Each row is a point on a tangle of strands that fork, close into loops and nearly touch. The rows are in no order.
In the rows, 128 means zero.
Two points are linked if the straight distance between their rows is under 99.3. Some points are linked to none.
j_522: [176 146 110 158 116 136 149 121 187 197 118  97 102 100  99 179 114  79
  90 128]
j_297: [195 126  81 154 142 134 162  79 141 127 152 133 153 141  77 128 152 127
 134  73]
j_444: [ 94 136 194  65 178 140  96 153  86 101  89 137 161  80 116 122 130 115
 142 133]
j_39: [131 101 123 184 122 151 119 129 120 123 163 133  91 117 135 147 148 144
 204 102]
j_870: [169  90 104 120  98  99 153  90 105  78 161 150 170 156 150 126 171 192
 158  85]
j_898: [155 130 130 127 120 113 108 157 116 192  88 134 151  97 119 154 148 135
 119 149]
j_795: [139 125  85 112 146 116  98 118 110 131 128 146 168 132  99 127 173 168
 104 134]
j_533: [189 124 128  90 119 101 120 129 189 187 148 152 164 109 123 170 146 105
  84 131]
j_637: [ 69 133 127  54 156 112  86 140  93  80 126 172 162 150 144  99 163 151
  72 167]
j_996: [118 103 107 180  88 104 178 127 159 162 124 108  65 130 174 120 105  74
 123 140]
j_922: [119 154 145  51 155 162  69 180  96 150 116 124 154 100 137 158 167 119
  80 179]
j_376: [122 114 118 184 143 122 148 115 119 127 122 121 101  98 112 138 129 130
 175  95]
j_814: [107 130 188  71 156  96 117 124 116 110  83 145 184 108 130 110 120 115
 115 123]
j_73: [ 85 144 126 111 170 131 116 105 108  57 123 138 144 163  88  80 109 147
 118 119]
j_49: [136 107 126  97 152 124 110 103 115 105 130 147 172 111 120 147 171 168
 149  91]
j_752: [132 110 104 155 130  57 162 137 134 178  63 118 114  99 111 140 114 104
 115 105]
j_91: [141 161 151 134 122 207 132 159 104 123 162 116 135 178 107  92 113 116
 143 150]
j_158: [150 138 147 141 150 183 109 154 108 146 123 122 139 113 103 137 133 132
 163 127]
j_452: [107 105 152 126 154  84 102 124 132 153  66 127 124  46 116 165 126 134
 130 117]
j_552: [162 143  72 144 132 125 120  91 141 144 137 134 134 145  95 128 151 136
 105 111]
j_276: [162 147 135 147 118  94 187 133 138 161 105 121 147 135  96  92 100  82
 116 122]
j_457: [120 116  68 192 105 143 163 116 153 142 149  95  61 142 138 133 121 100
 124 132]
j_112: [127 106 109  75 112 102 111 113 146  88 154 150 177 158 179 121 177 177
 104 131]
j_7: [174  88 100 175  91 148 150 131 129 156 171 135 107 139 155 152 158 135
 188 111]
j_475: [144 112 105 133 102 133 131 128 147 140 167 147 148 174 157 119 153 149
 121 138]
j_981: [114  96  84 195 135 115 181 113 109  98 149 118  78 133 121 124 112 123
 190  99]
j_404: [132 147 186 104 160 179 133 138 103  73 148 138 158 132  98  97 109 113
 175 109]
j_57: [ 83 149 196 143 126 150 108 155 126 132  80  98  82  94 148 138  87 119
 135 163]
j_553: [118 106  78 153  98  59 168 102 186 145 137 130 117 147 150 127 128  98
  89 126]
j_708: [141 146 158  69 142 159 106 189  72 137 122 121 165 119 137 111 164 121
 126 166]
j_379: [115 174 120 114 160 135  98 127 101 133  86 122 147 140  56 108 123 122
  80 153]
j_885: [139  91 119 139 113 136 135  78 159  82 185 137 130 135 167 129 149 155
 169  92]
j_602: [109 157 203 128 149 165 133 158  99 133  90  99 121 102 105 117  82 116
 156 155]
j_990: [167 136 143 114 138 153 131 125 110 131 137 146 173 117  95 137 154 138
 151  98]
j_307: [131 112  87 185 121 105 191 132 135 181  77  75  51  89 102 161  99  80
 125 123]
j_397: [163 127 164  73 119  95 106 149 185 197 118 132 152  86 142 162 113  96
  80 151]
j_634: [115 122 154 162 130  89 164 134 127 154  61 102  94  92 123 128  86 104
 138 129]
j_908: [167 114 111 150 109  88 192 138 151 202  91 115 115 105 114 118 102  72
 114 114]
j_8: [129 156 169  71 143  94 113 127 171 163  91 117 152  92 111 139  92  94
  63 140]
j_607: [117 132 132 158 104 135 106 184  99 187  89 114 106 116 132 150 125 149
 131 166]
j_860: [ 97 146 179 101 172 147 120 156  83  99 121 129 134 122 112 110 110 123
 151 148]
j_203: [164  84  73 161 116 110 184  91 161 165 143 122  93 119 145 143 164  84
 140 108]
j_17: [ 98 124 110 181 106  91 121 161 126 167  87 110  72 113 147 146 117 139
 118 162]
j_405: [ 66 108 107 178 135  99 131 114  92  80 133 142  81 171 134  99 121 177
 157 131]
j_456: [ 83 140 114  93 140 134  95 151  68  87 138 149 149 181 142  88 155 160
 114 171]
j_777: [ 99 146 109 147 146 125 137 115 112  58 168 134 128 194  99  75  87 142
 138 117]
j_653: [177  87 112 131 122  57 168 112 179 206 110 126 117  92 128 156 126  68
  95 110]
j_564: [ 77 125 105 103 158 136  90 134  72  43 167 147 115 189 130  91 141 188
 142 148]
j_164: [ 87 119 166 152 150 113 103 127  91 135  80 139 121  90 124 147 121 149
 153 125]
j_916: [ 95 149 111 155 151 115 126  85 165 101 118 121 102 140 110 123  98 113
  87 107]
j_302: [158  88 133 113 126  80 144  87 197 148 133 152 142  89 159 147 141 106
 116  99]
j_431: [ 89 112 141  87 163 119 108  93  99  30 140 157 149 141 134  97 134 170
 143 107]
j_655: [161 157 106  98 113 162 117 131 137 140 175 137 164 164 124 113 150 118
  91 140]
j_525: [131  89 147 134 134  80 142 108 155 137  93 140 148  75 140 132 129 127
 140  99]
j_536: [129  99  81 114 106  74 125 110 165 136 162 146 142 178 172 110 165 169
  98 128]
j_864: [160  99 127 147 117 166 121  75 199 106 182 135 108 125 160 152 140 115
 139 107]
j_956: [ 78 156 124 111 153 180  58 157  99 122 116 116 104 118 116 158 161 168
 118 163]
j_764: [179 109 133 116 132  91 144 106 171 182 115 136 169 100 107 159 121  85
 114  93]
j_312: [ 97 159 108 158 135 194  91 145  98  95 167 108  88 171 101 126 111 151
 158 152]
j_695: [144 136 139 165 110 112 180 152 145 185  72  89  55  76 128 153  72  80
 116 139]
j_382: [172 141 139 127 104 148 154 128 185 189 131 120 135 122 129 139 103  81
  92 143]
j_272: [161 141 162  87  83 153 164 147 112  96 175 131 180 188 157  82 122 121
 134 132]
j_54: [ 91 151  82 119 170 164  65 119  96  96 149 125 124 147 114 136 165 184
 119 138]
j_862: [133 136 171 154 118 186 117 180  86 152 144 133 124 123 133 119 124 120
 195 140]
j_940: [178 126 152 104 110 177 124 153  66  99 158 138 182 146 132 113 154 156
 198 104]
j_704: [ 94 123 127  85 135 104 104 128 132 111 137 161 169 135 159 108 144 152
  92 142]
j_335: [120 144 186  50 148 179 123 132 122  74 154 137 172 124 143 100 128 108
 144 127]
j_12: [106 172 160  99 140 177  76 128 156 137 114 100 106 108 119 161 108 121
  78 158]
j_259: [144 120  78 192 124 150 186 101 138 114 167 105  54 151 120 135 108  76
 166  94]
j_591: [111 143 164 179 109 185 128 155 101 112 165 122  91 145 137 122  93 123
 186 127]
j_34: [155 134  95 153 118 139 160 101 122  90 173 128 134 190 123  88 116 136
 145 107]
j_611: [123 189 112 141 129 148 122 124 139 147 108 103 126 160  74 122 106 115
  58 142]
j_454: [110 132  68 147 133 146  81 102 138 117 165 132 112 147 138 133 167 189
 113 148]
j_13: [106 165  96 165 129 162 109 134 122 135 138 115 105 175  95 126 119 143
 111 150]
j_425: [111 138 146 119  99 101 113 137 168 151  71  94  83  79 136 176  72 124
  70 154]
j_411: [137 138 128 113 140  83 150 127 117 141  95 137 171 137  94 102 115 124
 111 122]
j_640: [119 127 121 138 145 147  77 117 150 151 121 118 125  82 117 176 162 155
 121 117]
j_927: [ 80  99 105 188  93  83 154 144 147 148  90 103  48  94 173 143  94 108
 111 139]
j_159: [122 126  87 144 119  61 156 110 152 135 111 152 144 154 123  92 125 134
  97 123]
j_974: [155 106 138 141 102 126 137  92 210 141 151 124 112 102 167 157 123  99
 107 113]
j_142: [141 116 123  80 131 152 104  92 116  60 178 154 170 137 157 135 174 178
 163  99]
j_584: [158 111 128 176  95 139 163 151 122 183 134 123 104 128 148 122 131 126
 172 132]
j_429: [172  99 134  80  84 134 130 114 104  88 180 149 184 161 163 143 174 170
 158  96]
j_531: [183 129 130 129  76 148 172 128 116  99 184 130 151 191 147  98 112 135
 166 112]
j_543: [ 61 120 173 180 129 132 107 151 114 119  86 113  67  87 150 149 109 150
 168 130]
j_205: [ 87 135 165 128 119  67 149 141 135 138  71 121 118 107 142 113  73 114
  96 139]
j_59: [120 148 137 142 123 193 118 167  90  80 173 133 119 171 113  94 107 149
 185 141]
j_629: [143 108 145 152 117 103 183 120 116 109 130 134 142 141 148  97 107 127
 172  96]
j_40: [133 157 134  79 132 132  85 173 105 178  99 122 150 104  91 157 142 134
  80 161]
j_873: [142 150 144  77 151 176  95 167  63  93 145 134 175 128 125 119 164 147
 167 139]
j_682: [157  72  82 167 100 118 168  95 120 107 192 147 108 150 173 132 152 146
 196  89]
j_949: [165 155 151  99 119 181 121 136 155 148 144 116 149 141 130 131 123  86
 108 147]
j_797: [147 142 175  90  97 116 169 156 128 136 127 142 171 170 150  78 109  91
 113 133]
j_103: [150 159 129 145 118 155 101 125 162 174 103  98 104  75  91 183 109 118
  90 138]
j_545: [140  84  86 174 131 112 167  95 137 152  88  98  52  84 123 177 131  78
 157  98]
j_746: [ 76 128 148 102 126  53  99 137 149 160  79 145 116 103 156 139 101 129
  71 152]
j_120: [ 79 136 143  78 147 147  50 148 120 121 107 124 126  91 146 159 161 146
  90 162]
j_271: [ 63 150 143 109 157 120 120 100 139  80 107 130 131 130 108 105 106 130
  89 139]
j_410: [ 84 135 151  86 168 162  90 127  88  36 167 149 135 156 143  97 139 156
 170 141]
j_415: [140 127 101  97 121  79 142 100 123  71 136 162 181 172 119  86 141 158
 113 101]

A piece is two or more points that can be reached from each other along the links. Count, over all rows, the pieces, the separate loops (a circle has one, a figure eight two, a Y none), the forks (points with three links) and the tips (points with one).
pieces -> 3
loops -> 0
forks -> 10
tips -> 16

A fork is a point with three links, a tip a point with one. Leave the first point through the second and follow the links. Name the first fork or tip that comes.
j_522 / j_382 -> j_73
j_410 / j_564 -> j_103
j_898 / j_607 -> j_7
j_39 / j_376 -> j_922
